A landscape with many valleys, sampled at points; each row gives a point and its height.
A ball rolls from a point to the lowest of its 4 nearest points, and stops where none of them is lower. Distance is the straight distance between rows; heights are no part of it.
<502> (h 523): [ 98 110 107 106  93  90  89 103  80 114  97 111  94 103 119 108  84 128
 102  84 109 130  99 112 101  96  98  89 101  83]
<1161> (h 610): [102  97  89  76 116  92  84 106 109  80  84  87  97  91 111 125  88 120
 101 117 133  94  93 107 112 120 104  93 133 106]
<394> (h 784): [126  98 100 100 105 105  75 120  83 108  90 104  87  91  95 114  90 118
 133 105 134 109  93 117 108 110  94  99 131 111]
<345> (h 399): [ 77  93 109 102 104 102  98  80  75  90 123 103  87  85 111  80 109  85
  87  82  96  56  89  73 112  64  75 131  79  85]
<801> (h 645): [119  85  84  77 109 116  89  89  82  70  92  69 108  85  97 130 109 102
 129 121 134 103  82 100 109 118 111  89 121 131]
<1507> (h 628): [110  83  97  88  96 102  81 120 111  99  98  99  87 113  94 114 105 106
 106 111 105  93 110 120 113 121 100  89 143 109]
<128> (h 308): [ 84  96 117 118 105  96  91  73 100  98 119  71  94  99 121  74 112  74
  97 112  73  71 101  71  97  85 105 133  59  81]
<174> (h 313): [104  85 113 117 100 104  94  82 117 118  93  68  97 113 110  75 105  72
  93  99  59  84 120  90  85  91 119 111  40  97]
<486> (h 481): [ 91 115  99 108  74  89 129  91  86 106 121  99 116  85 116 104  96  90
  79  85  98 107  81  72  80  86  90 111  97  81]
<1359> (h 863): [129 103  87  90 122 105  92  99  78 120  75 114 104  76  88 100  63 120
 137 100 146 106  75  95  92 102  88 103 126 119]
<1006> (h 322): [106  82  82  68 110 105 110 100 120  69  97  81 109 119  70 112 120  89
  94 121  90  91  96 109 112 120  93  83 139 112]
<746> (h 151): [119  88 115  87 109  99 119 119 127  99  82 113  96 111  78  73 118  93
  84 123  70  80 121 118 107 101 100  78 113 115]
<1757> (h 436): [ 85 121  93 103  86  86 145  82  96  85 125  96 117  63 120  99 104  89
  79  88 100  98  77  73  81  88  88 112  92  81]
<1886> (h 476): [109  88  77  93  93 118  94  93 107  83 117  88 102 127  55 122 105  78
 113 112  80 103 101 114 112 122  99  98 142 127]
<225> (h 433): [ 78  86  99 111  66 107 100  90  94 119 136 112  93  68  96 106  99  70
  73  70 107  60  94  74  75  83  79 126  95  93]
<34> (h 321): [ 78 120 102 125  90  93 125 100  99  94 114  91 125  88 116  79 118  82
  99 111  87  95  91  73  85  85  95 115  58  88]
<1843> (h 299): [108  88 116  92  92 116 110 109 115 116  84 121  79 125  84  96 120 113
  90  95  78  92 129 131 102 114 104  82 118 110]
<229> (h 530): [103 109 111  95  84  96  90 131 106  92  86  99 111  83 107 107 114 114
  95 124 112 107  79 111 105 102 118  92 116 112]
<202> (h 622): [107 122 108  96  96  87  98 103  86 106  91 105 105  74 111 114  80 124
  97 102 125 124  72 101 100  95  98  95 118  99]
<36> (h 694): [128  99 112 102  76  99  88 124  76 119  89 114  97  95  97 108 102 115
 115  95 116 126  83 118  95 101  96  95 122 110]
<473> (h 396): [116  86 102  75 120  96 119 115 119  84  88  86  97 122  82  97 112 111
  95 115  91  78 105 102 120 116  74  84 133 105]
<134> (h 437): [ 75 104 115 114 102  80  99  91  94 101 100  91 106 110 124  92 102 117
  86  88  80 115 100  88  95  97 108  96  84  75]
<1813> (h 469): [122 109  75 108 110  98  78 108 112 106  87 129  79  91  95  99  55 127
 149 109 147 116  95 104 103  85 107 102 103 104]
<1629> (h 350): [ 79 117 106 122  98  88 118  85 102  86 115  84 114  89 124  76 121  83
 105 114  78  91  90  75  90  87 105 118  56  83]
<436> (h 823): [129 107  97  99 104  89 101  90  78 134  81 120 112  74  92 102  67 113
 118  90 130 117  71  98  77 103  90 101 127 106]
<1316> (h 252): [ 92  90 124 105  95  93 101 106 115 111  81 107 101 115 103  77 118 104
  88 100  63 106 119 111  83 103 122  82  76  92]
<298> (h 553): [116 113  80 110  93  86 110  69  84 129 106 128 105  90 105  96  48 100
 118  79 124 132  88  95  92  83  86 100 105  91]
<1706> (h 524): [108  98 100 112  73  98 114  95  77 128 122 105 116  94 116 110  84  89
  82  67 107 120  88  85  82  91  84 109  98  87]
<1748> (h 439): [103 108  91 116  87  94 104  83  70 122 110 116 102 104 118 108  73 108
 104  66 115 133  97  98 101  83  79 103  89  83]
<1186> (h 499): [118  92  83  78 122 108 113  97 111  84 108  84  83 136  59 129  96  93
 118 102 109  93 103 104 109 122  72  92 138  98]
<243> (h 687): [125 109 100 106  98  94  86 106  78 121  89 121  95  95 102 105  75 122
 128  86 134 131  90 113  93  95  90  98 114 103]
<1536> (h 310): [104  87  98  82 105 108 101 124 119  91  99 112 101 116  73  93 117  85
  86 120  76  88 121 121 113 107 108  90 131 119]
<505> (h 287): [101  86 115 119 100 109  95  88 113 114  93  84 104 113 108  75 110  81
  94  90  59  92 126  94  84  95 123  99  41  97]
<347> (h 276): [ 85  95 115 119 102  93  92  85 101 106 103  73 107 113 122  74 110  94
  89  99  61  90 106  81  89  94 115 115  62  82]
<314> (h 501): [ 99  91  77  72 120 105 107  96 117  60 110  97 123 109  45 104 121  62
  81 128  80 101 101 110 106 111 112  90 116 125]
<1575> (h 554): [115 116  69 118  92  92 104  77 100 121 103 130  95  99 104  95  47 115
 140  87 127 132  90 101 102  76  93 101  88  93]
<949> (h 529): [110  91 102  99  98 107  84 120  98 109  95 111  74 112  95 117 103 120
 115  95 115 106 117 130 103 123  96  95 132 102]
<666> (h 555): [124  85  88 106 109 125  83 110  98  99 116 104  70 119  72 123  99  96
 142  97 126 103 120 123 101 130 102 117 140 111]
<607> (h 375): [ 86  95 111 123  96 141  90  87  92 120 100  80  99 115 119  91 114 107
  78  62  83  82 113  91 114  96 111 127  56 103]
<1509> (h 466): [ 80 112 109 108 105  74  96  88  91 100  98 105 100 101 124  98  87 127
  87  87  98 119  96  95 102  97  99  97  96  73]
<481> (h 457): [121 100  98  79 115 113 126 113 110  92  97  99  94 136  68  93 117  98
  96 115  70  81 118 112 126 104  77  90 132 118]
<1398> (h 580): [ 98 134 107 101  93  96 122 110 106  88  87 101 109  63 120 112  98 121
  83 116 109 110  60 102  87  97 103 100 100 102]
<1028> (h 665): [128  96  70  94 128 123  89 110  93 100  84 112  96  87  74  92  63 112
 166 115 151  95  91  77 101  87 107 105 106 126]
<1881> (h 550): [112 104  91 107 109  91  73 111  99 106  86 122  77  98 106 114  70 124
 129  98 141 119 106 116 107 103  99  97 119  96]
<284> (h 463): [ 80 100  77 109  96  95 105  72  75 107 125 120  97  97 114  99  68  88
  95  62 110  98 104  81 126  68  73 115  87  89]
<507> (h 462): [105 112 115 107  66  92 104 124  90 119  97 108 115  99 106 101 104 111
  93  96  93 131  80 102  87  89 106  88  98  93]
<172> (h 485): [114  89  89  89  99 116  93 108 112 101 109 102  82 127  73 120 111  97
 112 104  99  91 118 126 115 128  93 100 148 114]
<1428> (h 271): [ 81 115 102 121  75  99 122 106  97 106 119  94 124  97 114  90 114  79
  86  97  84  98  87  72  78  79  88 113  71  84]
<1667> (h 203): [ 92  99 120  98 100  98  88 132 118  95  85 130 106  97  82  78 120  91
  95 121  76 101 123 123  91 103 126  79  92 105]
<1091> (h 723): [ 90 128  96  93 121  89 106  85 101  81  86 106  96  66 131 118  78 134
  83 113 123 110  71 104 113  96 103  96 108 103]
<1557> (h 427): [ 80 127  98 102 103  79 132  75  86  79 111 101 107  64 122  99  94 106
  79  87 106 108  79  83 100  86  96 103  98  76]
<1170> (h 341): [ 99  95 112 123 100 143  86  86 113 123  93  70  98 102 110  80 114  87
  85  74  73  73 119  94 107  88 125 130  42 113]
<19> (h 509): [104 108  87 100  88  81 125  67  85 116 121 113 114  68 111 103  67  86
  88  76 117 118  81  84  88  92  85 105 111  89]
<1870> (h 346): [102  80  75  72  98 106 106  74 108  51 101  73 108 101  71 130 128  85
 100 128 103 109  84 111 100 116 121  80 118 130]
<342> (h 319): [112  85 105  81 110  98 106 117 117 102  88 106  81 123  93 100 111 117
  93 106  90  82 115 114 108 121  81  84 135 101]
<974> (h 496): [ 79 137 106 118  99  82 119 109 118  79  85 103 118  80 121  86 121 108
  94 128  86 104  79  98  85  98 113 102  70  94]
<1427> (h 638): [101 130 111 102  87  85 127  96  92 102  98 102 114  69 117 109  94 115
  82 101 112 118  62  95  84  92  96 101 108  93]
<449> (h 604): [109  99 106 103  86 104  81 108  85 121  94 114  75 115 111 111  95 129
 119  78 122 131 114 127 102 109 100  96 108  92]
<129> (h 459): [ 81 104 114 104 109  67  94  96 105 103  82 100  94 107 117  90  93 128
  84  97  88 104 102 102  98 112 103  89  99  78]
<1291> (h 317): [ 98 100 110 127  96 145  91 105 107 121  96  85 114 103 107  80 119  81
  88  76  77  83 122  94 103  88 127 112  30 114]
<528> (h 425): [103  84  94  72 112  96 102 110 128  78  81  85 103 109  98 109 112 107
  86 122 103  84  97 109 109 120  96  89 135 110]
<1574> (h 315): [ 96 102 112 122 106 100  95  98 112 114  98  87 114 107 105  72 109  72
 101 105  66  94 124  91  83  94 125  97  32  93]
<29> (h 408): [ 96 101  80  78 119  99 117  82 114  66 107  90 117 116  31 109 118  74
  83 130  73 108  83 109 110 103  95  79 112 128]
<1436> (h 491): [102  88  88  74 106 105  95 115 119  68  86  81 110  96 103 120 116 102
  94 127 111  93  90 112 110 117 118  91 128 120]
<874> (h 378): [ 94 111 116 108  77  96  98 131 102 104  92 113 115 104 105  88 117  98
  95 103  82 124 102 106  90  91 118  82  78  94]
<1752> (h 205): [ 98  87 120 109  93 113 100  94 110 121  87  95  99 124 108  82 118 106
  86  80  66 106 126 110  92 100 124  84  65  93]
<881> (h 460): [ 86 120  93 104  92  83 127  76  81  93 120 105 110  69 115 103  83  96
  82  79 106 114  79  79  99  84  88 103  98  81]
<207> (h 300): [ 92  92 118 113 105  77 100  72 114 105  98  69  98 109 116  73 102  80
  89 111  61  89 105  84  85  94 110 114  57  83]
<50> (h 249): [120  96  69  90 126 110  72 107 108  91  92 103  88  93  92 113  63 111
 151 120 154 101 100  94 108  98 109 100 116 114]
<707> (h 405): [ 79  96  98 112  69 100 121  93  98 109 130 100 111  77 108  96 102  71
  79  84 100  72  91  68  74  84  80 132  93  88]
<2> (h 497): [116  93  93  75 123 105 124 109 121  78  95  93 113 124  65  84 123  84
  90 124  70  80 104 105 122 103  86  86 128 117]
<976> (h 451): [115 109  91  79 120 116 127  96 105  75 106  83 103 142  56 109 117  95
 107 118  74  87  95 101 129 104  73  81 129 112]
<739> (h 397): [ 73  96  98  95  85  92 128  86  90  89 129  96 100  66 105  89 111  77
  83  87 109  57  92  64  89  77  74 129  87  88]
<1572> (h 503): [112 112  72 118  92  93 107  76  88 124 112 129  95 105 110  99  52 105
 127  76 124 131  98  99 106  76  82 104  88  90]
<1784> (h 657): [ 97  92 108  99  98 105  97  98 102 122  92 122  71 125 103 112  98 127
 105  73 117 119 129 130  98 121 106  90 103  84]
<1358> (h 345): [ 80 113 103 128  95 102 105  89 104  99 121  86 114  93 116  73 124  67
 109 115  78  71  99  65  95  79  90 128  47  91]
<1696> (h 780): [124 113  85  77 123 113 101  95  80  95  79  93 105  61 114 126  77 118
 108 118 148 106  67  99 106 102 101 100 115 128]
<201> (h 196): [102  96 100  74 124 100 103 126 132  66  94 113 121  94  73  85 119  71
  89 136  91  80 116 115 102 117 117  96 107 116]
<490> (h 428): [105  88  81  67 115 104 113  90 114  73 102  77  94 130  64 126 104  96
 109 113 108  92  94 101 112 121  76  80 140 104]
<1342> (h 367): [101  95 114  99  82 105  84 134 110 102  96 124 100 101  89  94 124  96
  95 115  84 107 113 125 107 103 120  85 116 116]
<1639> (h 379): [ 73  97 103 106  86 103 120  92  91  97 126  99 105  77 111  90 112  77
  83  88  95  68  88  63  90  73  75 129  81  84]
<589> (h 540): [108  95  92 112  80  87 116  74  82 121 127 111 115  78 115 104  69  73
  86  70 113 110  93  79  73  99  92 115 117  91]
<557> (h 248): [ 90  88 120 115 101  98  94  88 102 113  94  84  97 121 118  83 107 107
  81  83  62  97 115  90  86 101 115 101  61  88]
<873> (h 154): [121  85  90 101  93 124  82 109  99  99 112  99  84 117  75 119 109  92
 127 105 103 102 111 126 114 125  98 106 146 120]
<1516> (h 525): [ 97 121 102 104  94  80 107  88  83 110 100 112 107  81 116 106  74 119
  99  89 119 129  81  93 101  85  90  94 107  86]
<21> (h 395): [ 92  90 116 109  86 115  97  95  94 123  94 101  98 125 114  99 113 125
  91  67  93 121 123 116  98 109 113  90  80  88]
<837> (h 703): [123 104 108  96  84  95  81 123  82 110  84 105 101  87 101 110  97 121
 115 103 122 118  79 113 103 106  97  94 128 112]
<1548> (h 504): [ 91 120  88 112 102  80  93  78  93 109  97 121  94 103 117 107  62 121
 115  86 119 131  99 100 111  84  94  94  95  81]
<635> (h 332): [ 98 106 107 128 104 135  87 111 103 122 103  95 121 102  98  81 113  63
  99  86  74  85 128  89  93  87 115 106  22 109]
<1547> (h 644): [ 99 118  90 102 114  80  81 100 101 102  84 115  93  89 114 111  62 129
 110 104 135 120  91 108 110 100  97  93 114  91]
<1213> (h 634): [107  93  77  63 129 106  92  88  97  72  84  75  99  92 113 135  91 113
 105 122 144  99  95 104 109 115 110  89 120 119]
<600> (h 382): [ 77 112 100 107  93  95 136  85  93  77 126  85 105  70 118  78 124  82
  99 103  97  66  89  68  91  81  83 132  74  81]
<1090> (h 571): [109  84  85  73 108 109  87 100 104  71  97  72 104  99  95 130 107 101
 111 119 127 101  91 108 112 122 111  89 137 119]
<992> (h 646): [116  84  91  83  93 113  83 106  93  75  98  79 107  92  90 123 109  95
 116 123 117  99  85 109 115 117 115  91 136 124]
<435> (h 357): [ 78 105 108 114  91  97 116  93  87  92 126  85 109  88 116  83 116  82
  91  94  86  73  91  66  93  73  84 128  72  83]
<520> (h 647): [117 100  92  93 110 131 124 104 113 115 117 100  69 143  53 127 101  97
 124  95 106  98 125 126 111 127  86 125 132 119]
<1056> (h 60): [108  92 115  84 120  89 111 128 130  93  83 124 108 101  79  69 113  79
  91 131  79  79 126 118  95 108 110  85 100 111]
<991> (h 140): [107  84  77  74 100 110 100  84 116  70 107  77 106 122  62 124 116  79
 102 120  93 103  91 107 108 121 103  87 135 122]
<822> (h 640): [108  91  92  87 112  96  78 118 109  97  90 107  77 108  93 119  84 118
 121 102 130 101 113 119 110 120  93  98 133 100]
<1816> (h 398): [ 75 107  94  96 110  87 127  75  78  65 125  94  97  65 123  80 109  86
  89  87 101  70  96  68 111  77  88 128  82  77]
<844> (h 178): [128  99  77 107 114 107  76 116 102 105  89 129  74  95  87 102  65 119
 154 100 148 114 105 110  98  94 107 104 106 106]
<309> (h 669): [115  97  84  69 106 114 100 104  95  68  86  72 110  79 115 140 107 113
  98 127 128 101  77 106 103 110 122  97 113 128]
<961> (h 486): [112  91  93  91  90 123 103 111 114 111 106 115  85 128  65 109 116  94
 102 105  82  89 127 130 116 117 101 100 137 127]
<322> (h 294): [ 94  98 123 111  98 104  94 114 111 108  87 118 112 108  93  74 120  88
  96 101  66 110 128 113  80  97 129  75  58  95]
<1326> (h 421): [ 75  86  94  90  81  96 105  82  83 107 126 122  91  68  97  93  96  74
  78  66 111  59  95  73 104  66  74 119  93  91]
<640> (h 354): [ 77  93 111 118 104 110  95  87  79 107 114  87  97 113 126  92 101 101
  80  71  82  85 103  80 110  83  98 122  66  87]
<595> (h 596): [110  98 115 102  78 103  83 122  94 114  97 115  87 105 103 108 107 123
 109  93 104 116 109 129 103 108 106  84 122 101]
<683> (h 465): [ 86 118 107 107  95  80 107  94  84 101 104 101 111  87 123 103  87 116
  87  92 101 124  82  93 100  90  94  96  98  80]
<255> (h 508): [ 91 124 110 102  91  89 100 125 115  83  81 102 112  80 118 100 112 118
  87 128 101 105  73 106  91 103 121  96  96 103]
<1867> (h 347): [ 94 107 108 129 108  97  88  85 113 109 105  80 108 105 110  72 108  58
 107 115  68  83 119  80  89  93 114 112  29  98]
<287> (h 566): [118  89  98 101  82 119  76 125  96  99 109 110  94 108  78 108 119  90
 115 112  94 108 107 127 118 114 113  96 141 132]
<297> (h 333): [ 80  92 115 122 104 110  89  86  86 107 121  77  98 104 120  82 112  90
  87  90  72  72  97  74 101  78  98 131  59  87]
<205> (h 438): [ 88 101 120 107  83  91  94 113  94 110  96 102 108 106 117  95 112 118
  91  93  82 120  96 104  95  94 113  88  89  85]
<1732> (h 587): [113  92  97  93 112 117 110 111 114 109 108 111  64 133  69 123  99 102
 120  97 119  96 127 129 106 129  86 113 139 105]
<362> (h 168): [122  85 126  91 112  87 123 112 123 101  77 103  89 113  90  63 116 105
  82 121  67  80 112 110 106 102  91  81 104 105]
<1763> (h 298): [ 85 115 109 121  88 107 104 119  99 109 103 100 126 103 105  80 115  77
 102 102  74 109 107  83  85  82 110  97  42  92]
<1266> (h 204): [107  98  77  84 104 111 109  85 111  85 113  85 109 134  35 119 108  82
 101 116  71 106  93 107 116 117  85  88 130 128]
<1135> (h 391): [ 79  96 100 111  98 121  93  84  73 118 112 101  99 121 124 106  92 109
  84  55 109 110 115  93 115  89  92 119  65  91]
<1153> (h 510): [113  92  91  83 108 109 106 114 114  99 101 100  78 128  72 121 103 101
 113 102 100  87 117 116 112 128  80  96 141 104]
<1672> (h 621): [113  81  78  79 115 110  85  91 104  77 104  78  85 113  75 128  90  96
 133 112 129  96 105 105 104 124  94  90 142 105]
<106> (h 601): [111 124 103 102  83  81 117  94  85 115  98 107 117  74 110 106  82 108
  88  90 115 126  65  91  82  92  94 101 116  90]
<609> (h 423): [ 81 108 119 105  99  76 104 109 113  97  84  96 104  97 118  85 111 118
  86 114  81 107  95 100  90 101 118  90  91  87]
<1722> (h 309): [ 98  90 118 100  93  90  99 108 114 112  80 106  92 117 105  86 112 120
  86  94  76 101 113 116  93 110 109  80 101  92]
<259> (h 253): [ 87  96 113 118  85 121 100 110  97 119 102  89 114 114 118  87 117  98
  88  78  72 107 107  93  91  88 117  96  53  94]
<1857> (h 914): [134  87  91 101 113 118  77 113  76 101  96  94 101  89  82 112  88 110
 153 102 141  99  92 103 109 109  95 103 135 120]
<1235> (h 325): [101  89 113 101  88 105  93 118 116 110  85 117  86 115  96  93 123 114
  91 103  76  99 123 124  99 110 114  81 113 105]
<659> (h 385): [ 83 103 103 113  91  97 101  92  73 114 117 101 105 106 123 105  88 108
  85  66  96 115 101  89 105  82  89 108  82  76]
<1765> (h 404): [102  90 111  95 105  89  93 111 113 108  85 110  82 117 101 108 103 127
  95  93 100  98 116 121 102 118  94  90 123  94]
<504> (h 415): [ 73 112  98 111 103  81 104  76  80  96 112 106 108  98 123  98  85 105
  88  77  98 111  93  80 111  82  92 104  90  75]
<381> (h 416): [109  85  91  74 110  99 102 111 120  87  93  86  93 121  78 112 111 102
  97 115  95  85 109 109 113 120  84  89 143 108]
<1770> (h 464): [109  89  94  88  93 114  83 129 109  91 108 118 104 107  66  98 119  75
  94 121  79 101 121 122 115 108 119  95 131 127]
<1776> (h 500): [ 98 111 102  89  99  97  98 123 118  76  79  95 112  79 118 112 109 117
  83 127 110  95  79 112 100 109 120  95 112 113]
<329> (h 671): [105  89  71  74 129  93  85  98 121  82  85  95  85 104  97 125  72 112
 116 117 147  96 106 100 109 115  99  91 125 101]
<1276> (h 851): [130  94  88  86 118 111  85 104  76 102  81  95 110  76  89 111  76 116
 139 112 150 101  79  93 101 105  95 102 123 128]
<518> (h 661): [107  97  59  62 138 105  90  78 107  75  83  87  88  91 111 131  72 111
 126 128 156 105  97  96 112 109 115  87 106 116]
<1126> (h 280): [112  91 125 104 108  76 113  91 126 112  80  86  93 104  96  64 105  83
  90 112  60  95 120 105  80  98 113  82  50  95]
<571> (h 666): [120  83  83  96 119 116  86 113 114  95 105 109  66 120  72 124  84  98
 137  95 134 102 124 121 103 124  94 112 133 104]
<1405> (h 441): [ 86 119 113 108  87  84 102 126 112  96  87 104 118  89 110  86 113 107
  90 119  86 114  88 103  87  94 121  92  83  93]
<997> (h 355): [ 92 100 106 116  81 118 108 102  73 124 117  95 108 109 118 105 101  99
  77  64  95 111  98  89  98  82  88 114  71  88]
<335> (h 342): [ 88  99 109 128  98 115  89  96 100 113 113  79 104 105 115  79 115  76
  96 100  63  74 106  77  97  80 106 127  44  96]
<1450> (h 320): [ 96 108 102 119  62 106 115 116  91 123 117 102 123 102 110  99 105  79
  80  82  89 108  89  80  75  80  94 108  72  93]
<152> (h 484): [109  86  90  86  96 118  91 118 114  93 107 102 101 119  69 106 115  82
  98 115  82  96 112 122 116 115 108  93 142 126]
<779> (h 247): [111  80 124 110 102  97 109  84 118 119  81  85  91 120  99  67 112 100
  87  89  59  97 118 102  81  96 111  85  58  92]
<882> (h 383): [ 78  97 112 117 103 127  85  88  74 112 117 100  85  98 110  89 110  93
  77  66  88  66  91  82 113  75  81 139  69  96]
<1549> (h 324): [ 97 102 120 107  80 120  96 127 101 114  97 123 113 106  92  84 120  89
  96  93  76 126 124 117  85  89 125  76  60 100]
<491> (h 691): [ 87 116  89  92 125  75  86  89 116  92  75 109  89  89 121 113  68 129
  92 113 131 103  98 104 114 109  98  91 112  96]
<718> (h 715): [114 106  88  87 114 101  81 104  91  96  82  95 100  81 106 120  77 121
 119 116 145 107  85 105 110 106  99  96 124 114]
<1203> (h 518): [104  96 106  86 104  90  83 120 105  96  85  96  94 100 109 110  97 126
  98 111 114 103  96 116 111 115 103  89 132 101]
<6> (h 303): [ 90 101 120 115 104  79  97 100 118 104  87  93 109 106 110  68 109  88
 100 113  64  99 111  94  78  99 124  91  57  87]
<1423> (h 400): [ 75  96 100 103  91  92 116  87  75  96 129 101 101  81 114  92  98  85
  82  75 100  77  95  66 108  74  73 125  88  82]
<272> (h 483): [ 94  92 122 104 110  63 105  92 120 101  75  89  91 108 112  74 103 120
  79 108  74  95 101  97  84 113 100  97  89  83]
<869> (h 417): [ 74 107 114 111 111  76 101  78  87  90 106  90 105  99 132  88  97 111
  83  93  80 101  95  84 100  92 108 111  84  74]
<1223> (h 542): [106  99 118 106  71 110  92 120  91 119  94 117  94 110 103 104 119 116
 103  86  94 126 107 126  97 102 114  83 106 101]
<849> (h 588): [113 112 114  98  77  94  90 126  93 105  83 103 109  87 104 105 104 117
  98 110 109 118  76 109  99  99 107  88 119 105]
<1327> (h 435): [ 73  89  91  97  67  92 111  85  99 100 138 104  96  52 104  95 106  73
  80  83 116  58 101  73  70  94  87 127 102  91]
<1745> (h 372): [ 98 100 109  89  94  96  88 137 120  86  86 112 110  94  98  96 119 100
  93 129  89  99 101 118 103 106 120  87 115 113]
<660> (h 389): [113 109  85  88 113 120 123 100 105  93 115  88  96 145  48 121 108  95
 114 105  73  94 105 109 124 110  78  96 129 116]
<432> (h 339): [ 87 113 113 123 105  87 101  92 113 103 102  88 117 103 115  69 112  71
 113 122  74  95 111  83  83  96 117 102  36  91]
<1044> (h 548): [ 95  98  90 100  75  89 125  80  90 105 136 105 110  63 112 105  83  70
  74  75 111  91  96  71  78  92  89 114 111  85]
<1404> (h 461): [ 85  88  90 111  83 108 106  84  73 121 125 111  99  94 112 106  80  84
  77  56 111  93  96  82 104  75  72 123  87  95]
<204> (h 381): [ 71 101 105 105 109  86 107  73  76  81 124  92  98  90 126  80 105  87
  87  88  87  73  93  66 111  76  92 128  81  74]
<1683> (h 361): [ 90  92 114 103  96  94  90  95  99 114  88 106  89 124 113  98 106 129
  91  80  87 113 119 109  95 109 104  86  90  83]
<332> (h 353): [ 95 118 120 113 113  86  90 101 114 106  92 108 118  98  97  67 107  70
 112 120  84 100 133 101  72 110 119  82  35  90]
<179> (h 440): [ 79  90  92  99  91 104  95  78  74 109 123 126  81  87  99  96  90  81
  81  61 109  65  92  84 121  62  69 122  83  94]
<771> (h 290): [ 84 106 105 128  84 135 103 113  99 124 110  98 112 102 108  90 116  83
  82  78  77  84 100  80  96  78  99 119  42 101]
<1754> (h 704): [109 129  95  92 111  94 106  89  92 104  87 108 102  60 115 114  72 122
  95 111 134 117  63 101 106  97  95  93 114 108]
<860> (h 362): [ 93  92 115  95  99  78  94 115 115 103  78 106  98 107 106  91 109 119
  83 111  83  98 105 113  97 116 110  87 114  94]
<100> (h 742): [126  81  82 109 117 127  77 105  87  88 111  95  84 103  70 117  89 101
 158 100 133 103 108 110 104 121 100 109 133 113]
<1011> (h 492): [ 79 121 101 105 112  70  97  81  97  88  92 111  98  88 125 101  81 128
  89  98 110 117  90  97 109  98 102  96 104  80]
<1609> (h 380): [ 99 114 123 105 118  67 101 109 126  94  78 116 109  94  91  64 105  75
 104 128  84  96 125 112  75 116 119  83  52  95]
<1472> (h 670): [114  92  77  72 127 110  85  84  85  75  92  77  98  90  98 131  85 107
 132 121 152 105  95  97 103 117 109  92 120 120]
<1003> (h 748): [121 120  93  99 112  89  97  93  86 116  79 116 103  70 101 106  63 117
 116 103 142 117  71 100  98  94  88  95 116 109]
<579> (h 663): [118  97  96 103 108 106  69 115  96 107  91 112  73 101  93 114  81 120
 136  98 139 115 114 123 103 113  96 100 125 102]
<782> (h 572): [ 89 107 103  99 105  79  80  98  98 107  87 114  84 109 115 108  83 131
 100  88 112 120 109 109 104 107  96  90 106  84]
<1504> (h 237): [110  85 118  90  99 100 112 109 119 111  83 113  80 123  87  86 112 112
  88 103  74  85 121 120 104 111  94  81 117 105]
<1233> (h 458): [104  87  76  92 102 109  90  80 109  74 115  89 111 120  46 119 111  67
 100 119  75 112  93 105 110 120 109  88 132 135]
<472> (h 388): [ 72 123 105 113 101  79 130  84  91  77 116  89 110  79 125  88 107 103
  84 100  90  98  81  79  94  88  98 115  79  74]
<1865> (h 323): [ 81  99 108 117  87 110 108 103  82 113 120  93 116 101 120  99 108  91
  81  82  82  94  92  73 100  73  88 118  72  85]
<390> (h 519): [120  81  87  95 103 117  82 104 100  85 114  86  92 117  73 126 102  91
 130 107 112  99 105 116 110 128  95  99 146 116]

Call two points neighbours if one is among the 4 nearest of the other. Go from one point of each pair to the other, from neighbour to neighbour, staying as low as possible. Name the highest point that can't be avoided.
<1752>, <1056> => <322>
<1056>, <1428> => <34>
<1056>, <991> => <381>

Two balls start at each pair of points below. Name the first point that both come to, or write -.
<801>, <992> => <1436>
<782>, <1784> => <1722>
<1509>, <1557> => <472>
